Each row is a point on a landscape with many peaks, with its height.
From any point a climber steps to the highest of the 6 points nearest to it. It stops when none of these is higher. Distance is the straight distance between rows; heights are no part of it.
Zinil: [ 38  13  42  -8 -19  10   7  -2  10 -13 -12   2   6 -13   9  16  25  26
  15 -16  -8 -21   1  12   3 -20   6]  (h 413)
gagov: [  4   5  -3  31   9  -7   0 -13 -15  -3  28   8  19   5  -7  -9  -6  -8
 -20  10  15  13   0  -9  31   5   5]  (h 411)
Sido: [  6  13  17 -12 -18  -2   6  11   6  10 -22  -3  -4   1  17  12  -7  10
   2  -3  -3  -9   2  -1  -3  -4  -9]  (h 395)
rulat: [-10 -29 -28 -23  21  14 -14 -10   3  11   9   1 -22   3 -30  -7  -5  -7
  15 -15 -10   1  -4   8 -36  11   3]  (h 587)
Mev: [ -7  18   5  -3 -14 -16   8  19   2   4  -8  -3  -2 -10  27   0 -10  12
  -1   6   3  -2  -1  -3   0  -6  -2]  (h 367)
panun: [-13 -16 -22 -12  14  -1   1   3  -3  10   3   2 -14   2  -3  -7 -17  -8
  12  -3  -6   5  -4  12 -24  -1  -7]  (h 502)
lem: [ 15   5  15 -23 -10   5   2   8   7  11 -21   4 -12   6   5  15  -6  11
   9 -10  -8  -7   3   3 -15   0 -11]  (h 487)
Panu: [-22 -10 -27   2  19 -14   7  -3  -9   1  11   1  -3  -5  10 -12 -18  -8
   3   5   4   8  -6   9  -9  -6 -11]  (h 405)
Bigir: [ -9  -6 -22 -38  18 -19  11  29   1  15 -12  -5 -23   7   4 -20  -2 -14
   6  -1 -27   7 -17  15 -36   9 -16]  (h 260)
febe: [-13  -1  -3  14 -11  -1   2   2  -3   9  -9  -8   2  22   7   6 -12 -16
 -15  18  10   5   5 -13  10   9  -2]  (h 568)
vaput: [-38 -25 -37  19  20  -3 -11 -21 -12  -2  15  -1   8  12 -14  -5  -5 -23
 -12  14  15  17   0  -5  11   4  -4]  (h 486)
deka: [ 23  12  29 -25 -13   9   2   0  14   8 -27   3  -2   8   8  24   3  12
   9 -10 -10 -15   0   2 -10  -2 -19]  (h 469)
Zusif: [-24 -14 -18 -19   0  17  -7   6  12  14 -15  -9 -17  19 -16   0  -3 -14
  -3   1 -10   2   4  -5 -21  22 -12]  (h 560)
Nibo: [ 24   8  17  -4 -13  -9  -8   2   3 -45  17  10   2 -27   9  -5  24  39
  25  -7  -8   3  10  22 -11 -30  26]  (h 316)
Fisap: [ 11  40   7  21  -3  -3   3  -2   4 -33  34  23  36 -32  -4 -32  23  27
  -5   2   4   3  -9  -3  34 -11  14]  (h 32)
mif: [-29 -33 -35 -10  14  19 -22 -17   7   8  16  -8 -14   2 -42  -3   7 -13
   7 -16  -3  -2  -2  -3 -24  17  -1]  (h 574)
pigip: [ 14   0  28  14 -10   7   5  -2   4  14 -22 -13  12  34   6  18  12 -28
 -22  17  11  -6   5 -23  19  17   0]  (h 488)
fodek: [ 30  12  31  -3 -16   5   6   1   4  -2 -13   2   1  -6   7  15   9  19
   7 -12  -3 -17   3   5   5 -12   2]  (h 441)
vemum: [-11   3 -10   6   2 -13   5   2  -5   2   5   3  -3  -5  14  -6 -19   3
   0   6   6   4   1   3  -3  -6  -6]  (h 399)
vugek: [ 26  21  31  12 -17   3   8   1   4  -8   1  -2  14 -22  13   0  14  21
   2  -6   2 -12   1   0  24 -14  14]  (h 393)
Dinu: [-21 -14 -12 -54   5  19 -10  17  22  14 -16 -16 -27  14 -25  -8   9 -12
  -4  -5 -19   4   1  -2 -30  37 -21]  (h 507)
gosun: [ 18   8  30  -3 -17  11   7  -7   6  17 -27  -5   7  15  10  22   6  -6
  -7  -2   2 -17   0 -10  10   6 -13]  (h 493)
gatom: [-42  -9 -21   2  -1  -3   2  13   0   7 -15 -15 -11  28   2  -1  -7 -29
 -16  17  -4  11   3  -9  -8  16  -8]  (h 495)
Zisi: [ 23  14  28 -23 -20  -3  -2  14   9 -12 -17   4  -4 -12  16  17  14  26
  20 -10  -9 -10   2  13 -17 -20   3]  (h 377)
Kuv: [ -7  36  10   6 -27 -12   5  19   9 -12  -3  -1  21 -24  30 -14   8  20
  -4  20  13   0  -8 -21  26  -9  12]  (h 308)
Nepep: [  3  14  18   1 -20  -6   8  11   2  11 -18  -8   2   7  20  10  -7   2
  -4   5   3  -7   1  -9   7   2  -7]  (h 426)
Veno: [-13 -13 -23 -52  17   3  -3  22  15  17 -10 -10 -25  12 -15 -16   4 -14
   0  -5 -29   5  -7   9 -37  26 -14]  (h 444)
neri: [-39 -15 -23   4  -3  10  -7   3   2   8 -12 -13 -11  27 -13   3  -4 -25
 -14  13  -1   7   4 -10  -2  18  -2]  (h 538)
reduk: [ 22   9  22   4 -15   2   7  -1   0   8 -11  -1   2   0   8  13  -2   8
   2  -7   1 -11   2   0  10  -8   1]  (h 470)
rodul: [ 12   0   9  14  -7   5   5  -8  -6   9   0  -3   1   8  -2   8 -10   1
  -4  -3   4  -2   3  -4   9   2   2]  (h 509)
vobu: [ 32  13  37 -18 -22   2  -2   5  12 -22 -14   3   2 -14  13  19  26  33
  21 -14  -9 -14   4  14  -9 -23   6]  (h 388)
kepef: [ 18  24  38  -4 -28   4  11  10  14  -7 -16  -6  19 -18  28   5  24  22
   4   2   1 -16  -5  -8  20 -17   8]  (h 265)
kop: [-34 -20 -19  -2  -6  23 -20  -7  11  10 -12 -14 -12  23 -32   7   7 -24
 -11   4  -3  -2   6 -17  -8  25   2]  (h 567)
Gige: [-17 -18 -12  12  -7  20 -12 -15   2  12  -6 -10  -4  26 -28  10   2 -19
 -11   4   1   1   6 -18   4  18  10]  (h 590)
Guk: [ 46   9  41  17  -3  14  13 -12  -2   0  -2   1  11 -14  -2  13  22  15
   5 -22  -5 -18   4   8  16  -8   9]  (h 363)
nuf: [-19   1 -25  11  16 -17   4  -6 -11  -6  14   7   7  -7  14 -13 -20  -6
  -4  11  14   7  -7   4   5  -5 -12]  (h 397)
vuva: [-10  -4  -2  24  -4  -5  -2  -4  -8   2   1  -8   8  25   0   2  -8 -19
 -21  22  12   9   5 -17  22  12   6]  (h 537)
ranu: [-23 -14 -18  -4   3   1   3   4   1  11  -3  -6 -13  14  -2  -2 -15 -13
  -2   3  -4   5   0   1 -14   9  -7]  (h 512)
lomun: [ 46   8  39   4  -8   5   4  -8   2 -25   2   7   2 -18  -4  13  27  32
  16 -22  -9 -14   9  18   4 -19  18]  (h 394)
kos: [-19 -11 -26 -13  18 -13   9  11  -2  10   1  -2 -14   2   8 -12 -16 -12
   9  -1 -10   5  -8  14 -22  -1 -12]  (h 464)
lomo: [-36 -10 -13 -11 -10  19 -12   4  13  10 -26 -17 -13  28 -21   8   8 -24
 -17  11  -6   3   9 -17  -9  28  -7]  (h 534)
sezi: [ 19   4  23 -10 -12  19   4 -12   7  18 -24  -1  -2  14  -1  21   1   0
  -2  -9  -3 -13   3  -7   1   9 -10]  (h 532)
sipa: [ 11  -1  17   9 -14   9   3  -7   3  15 -21  -9   3  24   2  16  -1 -14
 -14   8   6  -6   6 -16  13  14  -4]  (h 498)
lom: [ 15   3   9  15  -2  -1   3  -9 -10  -2  10   4   2  -9   1   2 -12  15
  -2  -7   5  -2   2   3  10 -10   5]  (h 463)
zun: [-11  -5 -22  -3  22 -19   5   2 -10  -5  12   8  -3 -15  11 -11 -18  -1
  11   1   2   7  -6  19 -17 -13  -8]  (h 406)
bas: [-30 -10 -32  21  22 -14  -5 -17 -13 -12  19   6  17  11   1 -10 -12 -21
 -17  21  22  19  -2  -5  19   4 -11]  (h 452)
lika: [  4  31   2  22  -7 -11   2   5  -4 -15  23  12  25 -21  14 -20   5  10
 -12  16  14   1  -4 -15  36  -1   8]  (h 221)
roga: [ -1   4   0 -20  -5  -8   5  20   3   9 -16   1 -15   0  13   4 -11   5
   9  -5 -12   0   2   8 -24  -3 -10]  (h 439)
turo: [-56 -21 -44   0  27 -13   7   1  -6  -1   0 -11  -3  13   0 -16  -6 -36
  -3  16  -2  12 -12   9  -5   9 -16]  (h 396)
ratub: [-33 -18 -13  15  -5  11 -15   0   2   0 -13 -12   0  35 -22  14   5 -33
 -24  21   5   9   6 -20   8  16  13]  (h 562)
pomo: [  3   4  12 -15 -15   9   5   3   8  16 -26  -4  -7  15   5  13  -8   0
   0   1  -4  -7   6  -6  -8  12 -15]  (h 500)
godu: [-16  12  -8  18  -8 -18   3   8  -8  -2   3  -4   6   6  21  -3 -16  -8
 -17  23  16   9  -2 -15  19   2  -1]  (h 484)
gizi: [ 31  16  45 -27 -19  10   1  -6  15  -1 -28   5   6   0  15  30  22  15
  11 -14 -11 -23  -8   6  -5 -10 -18]  (h 403)
lele: [  1 -10  -8   7   9  -1   2 -13 -10   6  11   8  -6  -1  -6   0 -19   6
   3  -6   2   6   2   7  -5  -5   1]  (h 496)
vuke: [ 16  19  31 -17 -29  -5   2  16  14 -21 -16  -3   8 -18  24   7  25  34
  22  -5  -5  -9  -1   7  -7 -25  12]  (h 305)
Safif: [  9  27  15   4 -16  -2   5   6   7 -34  18   9  18 -33  13 -18  18  37
   9   2   2   0  -4   2  18 -24  22]  (h 190)
kopaz: [  2  19   4  18 -10 -12   5   5  -6   0   6  -3  10   1  18  -4  -8  -4
 -15  16  12   3   1 -16  27   2   5]  (h 529)
patu: [ 17  16  17  27  -4  -5   3   0  -7  -1  13   1  17  -6   8  -5   1  -1
 -15   8  11   0   0 -13  35   2  10]  (h 525)
nufos: [-11   1  -9  23  -2 -10   0  -5 -10  -2  10   0   7  11   7  -3 -16  -9
 -15  17  16  10   1  -9  19   6   0]  (h 521)
kabu: [-22 -15 -12 -35  -2  24 -11   4  20  17 -16 -13 -19  15 -22   2   1 -12
  -2  -6 -13   1   6  -6 -25  31 -14]  (h 566)
Mag: [  5  20  14  -7 -19  -9   3  16   8 -26   2   3   7 -28  22  -9  11  35
  15   0   0  -1  -2   6   1 -25  16]  (h 292)
zazu: [  9  -9  -2 -18   0  13  -2  -2   2  11  -9   5 -19   7  -9   9 -12   9
   9 -13  -8  -2   4   4 -22   3  -4]  (h 600)
pefuv: [-10 -16 -14 -24   4  18  -6  -1  12  17  -8  -5 -20  12 -20   0  -6  -4
   5 -10  -9   2   4   0 -27  18 -10]  (h 592)
Tevo: [-46 -33 -38  21  20  -2 -21 -22 -11 -11  17  -2  14  16 -28   3   8 -33
 -18  17  14  18   0 -10  14   6   6]  (h 485)
Zaf: [-11 -22 -31 -10  37 -10   1 -10 -10  -1  16   7  -6  -9  -8 -10 -12  -9
  19  -5   0   8 -10  21 -25 -11  -8]  (h 408)
kuzu: [-28  -8  -5  13 -10   3  -4   7  -1   4 -18 -15  -1  40  -3  12  -3 -31
 -24  24   8  10   7 -20   8  17   5]  (h 539)
Rak: [-13 -23 -16  16   1  20 -10 -18  -4  13   5  -6  -5  18 -28   4  -3 -13
  -7  -1   3   2   2 -13   0  12   8]  (h 584)
Sadom: [ 20  13  20 -38 -10  -3  -4  20  11   3 -23   7 -12  -1  13  17   3  16
  18 -12 -17  -4   1  13 -29  -3 -13]  (h 381)
rodo: [-23 -21 -29 -22  12   9  -4   3   6  15  -2  -6 -20  11 -16  -9  -9 -14
   6  -3 -16   5  -3   5 -27  14  -8]  (h 561)
teg: [ -7  18 -10  13   0 -17   3  -1  -8 -11  18  11  11 -19  16 -13 -14  10
  -4   9  15   1  -6   1  15 -11  -4]  (h 357)
zoru: [ 20   9  18  -8 -15 -11  -3  10   4 -28   4   7  -4 -24  12   3  13  34
  21  -7  -6  -3   4  18 -12 -25  16]  (h 391)
zim: [ 25  17  38  21 -10  -2  10   5   3  11 -10 -10  23   6  22   7  20 -14
 -15  15  12 -11   1 -19  36   7   5]  (h 344)
Dutig: [ 31  13  39   5 -15  10   9  -4   8  10 -21  -4  14  -1  16  18  21  -1
  -4  -5   2 -20  -2  -7  19  -4  -3]  (h 431)
ras: [  6  -9   7 -14  -9  23  -5 -11  11  17 -19  -5 -10  18 -14  14  -4  -3
  -2 -10  -4  -4   5  -8 -10  16  -8]  (h 563)
Gosen: [-21 -29 -33 -24  17  18 -19  -7  13  11  11  -6 -23   2 -35  -9   3 -11
  10 -15 -10  -2  -4   4 -33  19  -3]  (h 580)
Rez: [ 17  14  19   3 -11  -6   3   1   0 -14   7   5   2 -19   8   1   2  28
  10  -8  -1  -5   2  10   6 -20  12]  (h 401)
borev: [-28 -19 -38   9  31 -10  -1 -22 -14  -7  19   6  11  -4  -3  -9 -13 -15
  -2   7  16  15  -5   7   5  -2 -15]  (h 416)
zuru: [ -7  21 -20  21  15 -20  -2 -12 -13 -19  32  22  28 -12   8 -19 -10  -1
 -15  15  24   7  -7  -9  29  -2 -10]  (h 617)
siso: [ 25   4  18   5  -7   6   6  -8  -3   2  -2   5  -4  -4  -2  11  -4  16
   5 -14  -1  -8   4   6   6  -9   4]  (h 445)
Vemo: [ 28  30  26  27  -5   1   8   4  -3 -11  18   3  26 -25   7 -15  19  14
  -7   0   7  -3   2  -9  38  -3  16]  (h 613)
bot: [-40 -23 -41   1  28  -9   2 -10  -8  -1  11  -5   1   3  -2 -13 -11 -26
   2  10   7  11  -6   8  -3   1 -16]  (h 424)
Ret: [  1  14   6 -23 -11 -20   3  31   4  -3 -15   1 -10 -16  25   1   2  19
  15  -5 -11  -1  -3  12 -24 -15  -1]  (h 245)
fuze: [-20 -26 -29 -13  16  15 -11  -8   4  13   7  -3 -18   6 -24  -6  -7  -9
  10 -10  -6   2  -1   3 -28  10  -3]  (h 589)
vafen: [  4   7   0   2  -2 -14   2   5  -7  -9   9   8  -3 -16  10  -4 -13  18
   7  -3   2   0   0  12  -4 -17   3]  (h 447)
gudir: [-17  -7   1 -19 -11  21  -5  -1  18  16 -30 -13  -8  28 -16  14   4 -15
 -13   5  -3   0   9 -16 -10  29 -14]  (h 513)
biva: [-35 -28 -43  -6  35  -6   0 -12  -5   5  13  -4  -2   2 -12 -14  -8 -23
  12   1   1   8 -11  15 -17   1 -12]  (h 412)
buti: [-18 -26 -16  29   8   7 -15 -19 -10   4  15  -7  11  24 -33   7   7 -26
 -20  10   7  13   5 -18  19  12  16]  (h 520)
mufu: [ 19   3  11  -6  -4  -6   0   3  -5 -13   2   9  -9 -16   4   8  -4  24
  16 -12  -6  -4   4  19 -14 -19   7]  (h 460)
rog: [ 32  17  30  19  -7   5   7  -6  -2 -16  12   3  13 -24   0  -3  17  27
   2 -14   0  -8   3   8  25 -16  17]  (h 330)
topap: [ -5 -20 -36 -33  38 -13   2   6  -5   7   5  -1 -18   1  -7 -19  -2 -22
  19  -5 -17   5 -20  25 -36  -2  -4]  (h 390)
fal: [ 20  -7  16  14  -5  16   4 -13  -3  16  -6  -3   2  16 -12  12  -1  -5
  -8  -6   4  -6   6  -9  13   8   2]  (h 497)
veba: [  3  -6 -23 -35  24 -23   5  21  -5   4  -1   1 -21  -3   5 -18  -5 -13
  18  -7 -22   7 -15  23 -39  -5  -6]  (h 279)
Kide: [ 23   5  16 -20 -10   1  -2  12   3  -1 -16   8 -14  -4   6  16  -4  19
  15 -14 -10  -8   4  13 -22  -9  -3]  (h 440)
boso: [  2  -9  -5  20   5   2   0 -18 -12   6  14   3   2   5 -12   0 -14  -1
  -8   0   7   8   4  -4  13   0   4]  (h 499)
rogu: [-26   9 -18   6   2 -21   8  11  -8  -1   3  -3   2  -4  26 -10 -20  -7
  -5  14   6   8  -6  -2   3  -1  -9]  (h 435)
gab: [ 41  16  46  19  -5  15  13  -6   3   4 -10  -2  18 -13  12  12  30   4
   0 -16   0 -20   0   0  23  -7   4]  (h 386)
komid: [-39 -20 -34  -6  10   5  -3   3   3  12  -2 -11 -12  15 -14  -9  -6 -24
  -3   3  -8   5  -1   0 -16  14  -8]  (h 522)
vebuf: [ 34   3  28 -17  -8   8  -1  -5   6  -6 -13  10  -8  -3  -2  23   5  23
  18 -19 -12 -14   3  11 -13  -9   2]  (h 417)
Goga: [-49 -23 -35  14  11   2 -11  -5  -6   0   0  -8   0  20 -12   0  -3 -34
 -13  18   5  12  -2  -9   2  10  -1]  (h 506)
Vos: [ 19  17  21  19 -14  -2   6   0  -3   1   0  -3  12  -8  12   2  -1   8
  -6   4   9  -5   2  -7  26  -4   8]  (h 477)
gem: [  2  23  17   2 -23 -10   6  15   4  -3  -7  -2   9 -17  26  -1  -1  19
   1   5   7  -6  -2  -7  14 -12   5]  (h 593)
Rolon: [  6  39  -7  25   4 -13  -1  -4  -5 -22  38  26  36 -25   3 -26  10  12
 -13   8  15   3  -7 -11  38  -3   2]  (h 180)
Milik: [ 32   5  26   0  -8   2   1  -4  -2 -11  -2   8  -4 -11   0  15   6  29
  13 -15  -8 -11   6  15  -4 -17  10]  (h 425)
kef: [ 30  19  45 -32 -25   4   0   5  20 -17 -28   3   7  -5  20  24  33  24
  21 -13 -13 -19  -5   8 -10 -23  -6]  (h 349)
Popag: [  9  28   9  18 -11  -7   4   4  -2 -18  19   7  19 -27  11 -17   5  20
  -7   5  11  -2  -4  -5  29 -10  11]  (h 301)
zafuv: [  3  -5 -19 -20  24 -21   1  13  -8  -4   7  10 -15 -14   7 -10  -8  -3
  21  -5 -11   6  -9  26 -34 -15  -2]  (h 335)
kazu: [ 26  -2  17  36   8   3   4 -10 -10  10  12  -2  15  11 -12   1   6 -11
 -17   2   7   6   6 -14  30  11  12]  (h 618)
voro: [-42 -10 -34   9  20 -17   4   1  -9  -6   5  -3   4   8  14 -16 -15 -28
  -8  21  13  15  -7   0   4   5 -14]  (h 433)
zurag: [-27 -24 -23 -22   5  24 -19  -5  17  11  -2 -12 -22  11 -34  -3   4 -11
   2 -10  -9  -3   2  -5 -24  29  -7]  (h 595)
vig: [-19  -4 -12  -7  -5  -3   7  13   1  13 -13  -6 -12  15   7   0 -16 -10
  -5   4  -6   4   3  -1 -12  11 -11]  (h 468)
Fadiz: [ 20  21  17  16  -6  -3   6  -2  -3 -15  16   7  11 -23   6  -6   5  24
   0  -6   3  -5   2   4  23 -16  12]  (h 331)
taza: [-20 -24 -29 -39  18  11 -10   8  14  16   1 -10 -26   9 -26 -17   2 -16
   7  -9 -19   1  -6   7 -34  22  -8]  (h 552)
vukap: [-37 -12 -33 -13  18 -14  13  14  -1  10  -7 -11 -12  12   6 -16  -9 -26
  -1   8 -12   6 -10   8 -17   9 -14]  (h 423)
mudu: [ 12  -8  16  30   0   5   2  -7  -7  11  -1 -11  11  27  -9   8   6 -24
 -20  13  10   4   6 -19  27  13  13]  (h 546)
visid: [  0   0 -14  -9  11 -18   3  11  -8  -8   9  10 -10 -18  14  -5 -14   6
  15  -3  -3   4  -4  17 -19 -20  -2]  (h 385)
gekan: [ 12   6   6 -18  -6 -14  -3  22   1 -14  -4   8 -12 -17  17   3  -1  19
  20  -9 -12   1   1  18 -27 -21   4]  (h 382)
Suzef: [ -8  -8 -12 -16   5  -1   2   9   2  12  -7   2 -17   4   2  -1 -17  -3
   9  -5  -9   3   0   8 -25   2  -8]  (h 542)
nukab: [-22 -24 -28  12  12   5  -6 -19 -10   5  14   1  -1   5 -18  -4 -12 -11
  -4   0   7   9  -1  -1  -2   1  -4]  (h 533)
Pofit: [-14   0 -22  16  19 -15  -1 -15 -14 -11  24  13  12 -12   5 -12 -18   0
  -5   6  17  11  -3   6  11  -7 -10]  (h 422)
ton: [ 39  18  39  34   5   9  10  -3  -2   2   9  -3  22 -17   5  -1  22  -1
 -13  -6   5  -6   6  -8  35   2  13]  (h 336)
Zilag: [ 10 -16  -2  14   4  13  -2 -20  -9  10   9   1  -5   7 -24   5 -10   4
  -3 -10   1   2   4  -3   2   3   7]  (h 547)
muvi: [ 37  -3  20  -1  -1  17   3 -18  -2   7  -6   9  -8   3 -18  18   1  16
  10 -23  -5 -12   6   4  -5  -3   6]  (h 429)
boto: [  9   9   0   8   7 -13  -3  -7 -11 -23  23  18   3 -28   4  -9  -8  23
   9  -7   4   1   0  17   1 -22   8]  (h 347)
Zokog: [ 15 -17  -7 -12  12   8  -7  -8  -7   3   8  10 -17  -1 -16   5 -11  12
  14 -17  -5   0   2  12 -27  -5   5]  (h 559)
tep: [-10 -15  -9   8  -6  12  -3  -9   0  12  -7  -6  -3  21 -12   7  -7 -11
  -9   2   1   3   6 -12   2  13   1]  (h 614)
volin: [ 17  29  33  13 -22  -3  10  11   8  -2  -9  -7  24 -13  26  -1  18   5
  -8  14  12 -12  -2 -18  35  -7  10]  (h 332)
moki: [ 13  21  30  -1 -24  -1  10   8   6   6 -22  -7  11  -3  22  12   7  12
  -2   3   2 -15  -1  -9  14  -8  -2]  (h 364)
lor: [  5  14  10 -21 -15 -19   1  30   7 -19  -8   0  -7 -24  27  -2  12  26
  22  -3 -12   3  -3  15 -21 -25   8]  (h 256)
papur: [ 12  22  19  15 -17  -8   8   7   0   1  -1  -4  15  -7  21   2   2   6
 -10  10  11  -7   1 -14  29  -4   8]  (h 446)
takiz: [ -8  -9   5  17 -10   5  -4  -1   0   6 -14 -13   4  35  -8  12   1 -27
 -21  21  10   5   5 -21  18  14  11]  (h 536)
vugu: [ 35  16  47  20  -7   5  12   1   5  13 -14  -7  24  -1  23  11  29 -14
 -13   5   9 -16   2 -15  31   3   1]  (h 356)
Zalap: [-49 -20 -43  13  28 -13  -8 -15 -12 -14  11   0  14  10  -4  -7  -6 -33
 -10  21  17  18  -5   0  14   6 -14]  (h 466)
rov: [ -3  -5 -16   4  16 -10   1 -10 -14  -5  17  10  -1 -13   1  -7 -18   8
   8  -4   5   7   0  13 -10 -15  -6]  (h 451)
pavom: [ 34   7  38  34   5   4   8   0   1  13  -3  -7  23   8  11   8  22 -21
 -18  11  12  -5   6 -19  33  12   8]  (h 414)
buzu: [-29 -15 -21  22   3  -2  -7  -6  -9   1   5  -5   2  22  -6   0  -9 -25
 -15  18  10  15   2 -10  12   8   2]  (h 511)
Putu: [  4   7   4  -2  -8  -5   6   9   0   6  -7   0  -4  -6  12   5 -14  11
   4  -1  -1  -3   1   2  -6  -8  -2]  (h 389)
Voze: [-44 -30 -32  12   5  13 -22 -16  -3   5   8 -10  -4  14 -36   3   8 -26
 -10   3   2   1   1 -13  -4  13   4]  (h 540)
bebep: [ -5 -23 -14 -17   4  24 -13 -14   9  15  -2  -3 -18  11 -32   4  -4  -1
   8 -15  -6  -1   4  -5 -24  18  -2]  (h 612)
bup: [ -1  -5  -5 -41   3   6   0  17  10  15 -18  -2 -22  12  -4  -1  -7  -3
   8  -9 -19   4   1   6 -34  17 -15]  (h 475)
tov: [  9  24  11   4  -9  -5   0  -1   5 -47  27  17  17 -34   6 -23  21  42
  12  -2   4   1  -3  11   9 -26  23]  (h 156)
mubar: [ 13  -3  -1  -2   4  -3   0  -7  -9  -2   7  10 -11  -9  -2   3 -15  17
  11 -12  -1  -1   4  13 -13 -14   3]  (h 508)
zefug: [ 32  31  37  31   0   3   7  10   4  -3  11   1  30 -21  16 -12  29   1
 -13   8  10  -4   3 -18  43   5  14]  (h 620)
gel: [-21 -25 -37 -19  35  -8   1  -2  -4   8   9  -3 -14   0 -11 -15  -6 -20
  15  -5  -9   4 -12  17 -30  -1 -11]  (h 450)
Fogud: [ 12  -3  10 -43  -1  13  -6   9  13  14 -24   2 -19  10  -5  11  -7   4
   9 -11 -15   1   5   2 -28  16 -21]  (h 606)
doro: [  2  12  -4  25   5 -10   0  -9 -13  -7  22   9  11  -8   5  -9 -12   5
 -11   4  13   7  -1  -3  24  -4   1]  (h 432)
boziz: [-30 -10 -19 -23   0  11   1  13  11  16 -17 -11 -19  20  -9  -6  -4 -17
  -6   1 -13   4   2  -3 -23  25 -16]  (h 514)
kugi: [  8 -12 -17 -10  21 -14  -3  -2 -12  -9  14  14 -11 -17   0  -4 -12   7
  19  -8  -2   4  -3  22 -25 -20   1]  (h 392)
dil: [  6  35  12  16 -18  -3   6  10   6 -20  12   9  29 -27  17 -22  15  18
  -6  14   9  -1  -7 -16  36  -5  15]  (h 276)
sugak: [ 25   8  18  34   5   1   7 -11 -13   5  16   2  14  -6  -6  -2   1   2
 -11  -4   6   0   6  -5  30   1  10]  (h 443)
seka: [-13 -17  -6 -54   6  26 -17   7  25  14 -15 -13 -24   9 -26  -1   9  -8
  -1  -9 -14   5   2  -4 -29  40 -21]  (h 526)
Desol: [  7   9  11  18 -11  -3   6   0  -6   8  -2  -4   5   5   9   4  -7  -2
 -10   7   8  -3   3 -10  17   2   4]  (h 545)
legi: [ 19  -1   8  15   4   4   1 -14 -14   3  12   8  -2  -6 -12   3 -11  16
   1 -14  -1  -1   5   8   3  -8   6]  (h 482)
Rut: [ 13   5   2  -4   6 -21  -7   0  -8 -42  24  17  -4 -34   7 -10   9  28
  21  -6  -5   5   3  26 -16 -34  15]  (h 285)
vavil: [ 33  -1  18   5   1   4   0 -11  -9 -11   7  13  -6 -11 -12   9  -2  25
  12 -19  -8  -4   6  13  -4 -17  12]  (h 430)
Zufip: [-26 -28 -14  26   1  11 -22 -11  -2   1   3 -12   7  30 -39  13  12 -32
 -22  15   6   8   2 -24  15  16  20]  (h 551)
ziva: [ 16  11  18  29  -3  -5   6  -1  -7   7   8  -5  15  10   7   0   0 -11
 -19  14  14   2   6 -17  34   9  11]  (h 661)
Rure: [  1  26  -7  15   3 -13   2  -5  -7 -26  31  20  23 -28  10 -22  -2  20
  -5   7  14   2  -7   0  23 -17   0]  (h 295)
buver: [ 15   1   4   0   5 -13  -3  -4 -11 -25  18  18  -6 -25   0  -2  -3  25
  16 -10  -3   2   1  23 -14 -25  11]  (h 384)
zifu: [-20 -20 -32 -35  20  -4   2  16   6  13  -2  -7 -20   8 -12 -19  -2 -19
   7  -4 -20   6 -11  13 -33  12 -10]  (h 483)
pip: [  9 -13  -2  -2  -3  16  -2 -13  -1  14  -4   2 -10   9 -18  10 -10   5
   3 -11  -1  -2   3  -1  -9   7   0]  (h 581)

Call two points neighbours if one is among the 6 nearest of the other. Go from one point of each pair to the other, from neighbour to neighbour, staying as high as possible. Name the lowest point that can't be avoided.
zefug / bebep: patu
gem / tep: Vos
zuru / ziva: doro
Fogud / bebep: pefuv
tep / Fogud: pip

Two climbers start at each pair of points below. Name the first point that both come to, or write never.
lor / gekan: mufu
Milik / Guk: never
gab / lomun: never
Nibo / Rut: mufu

Where does a climber stop that starts at each point below?
Zaf: bebep
voro: tep
Safif: zazu
borev: tep
teg: zazu
bot: tep
veba: bebep
nuf: tep
biva: bebep
vukap: bebep
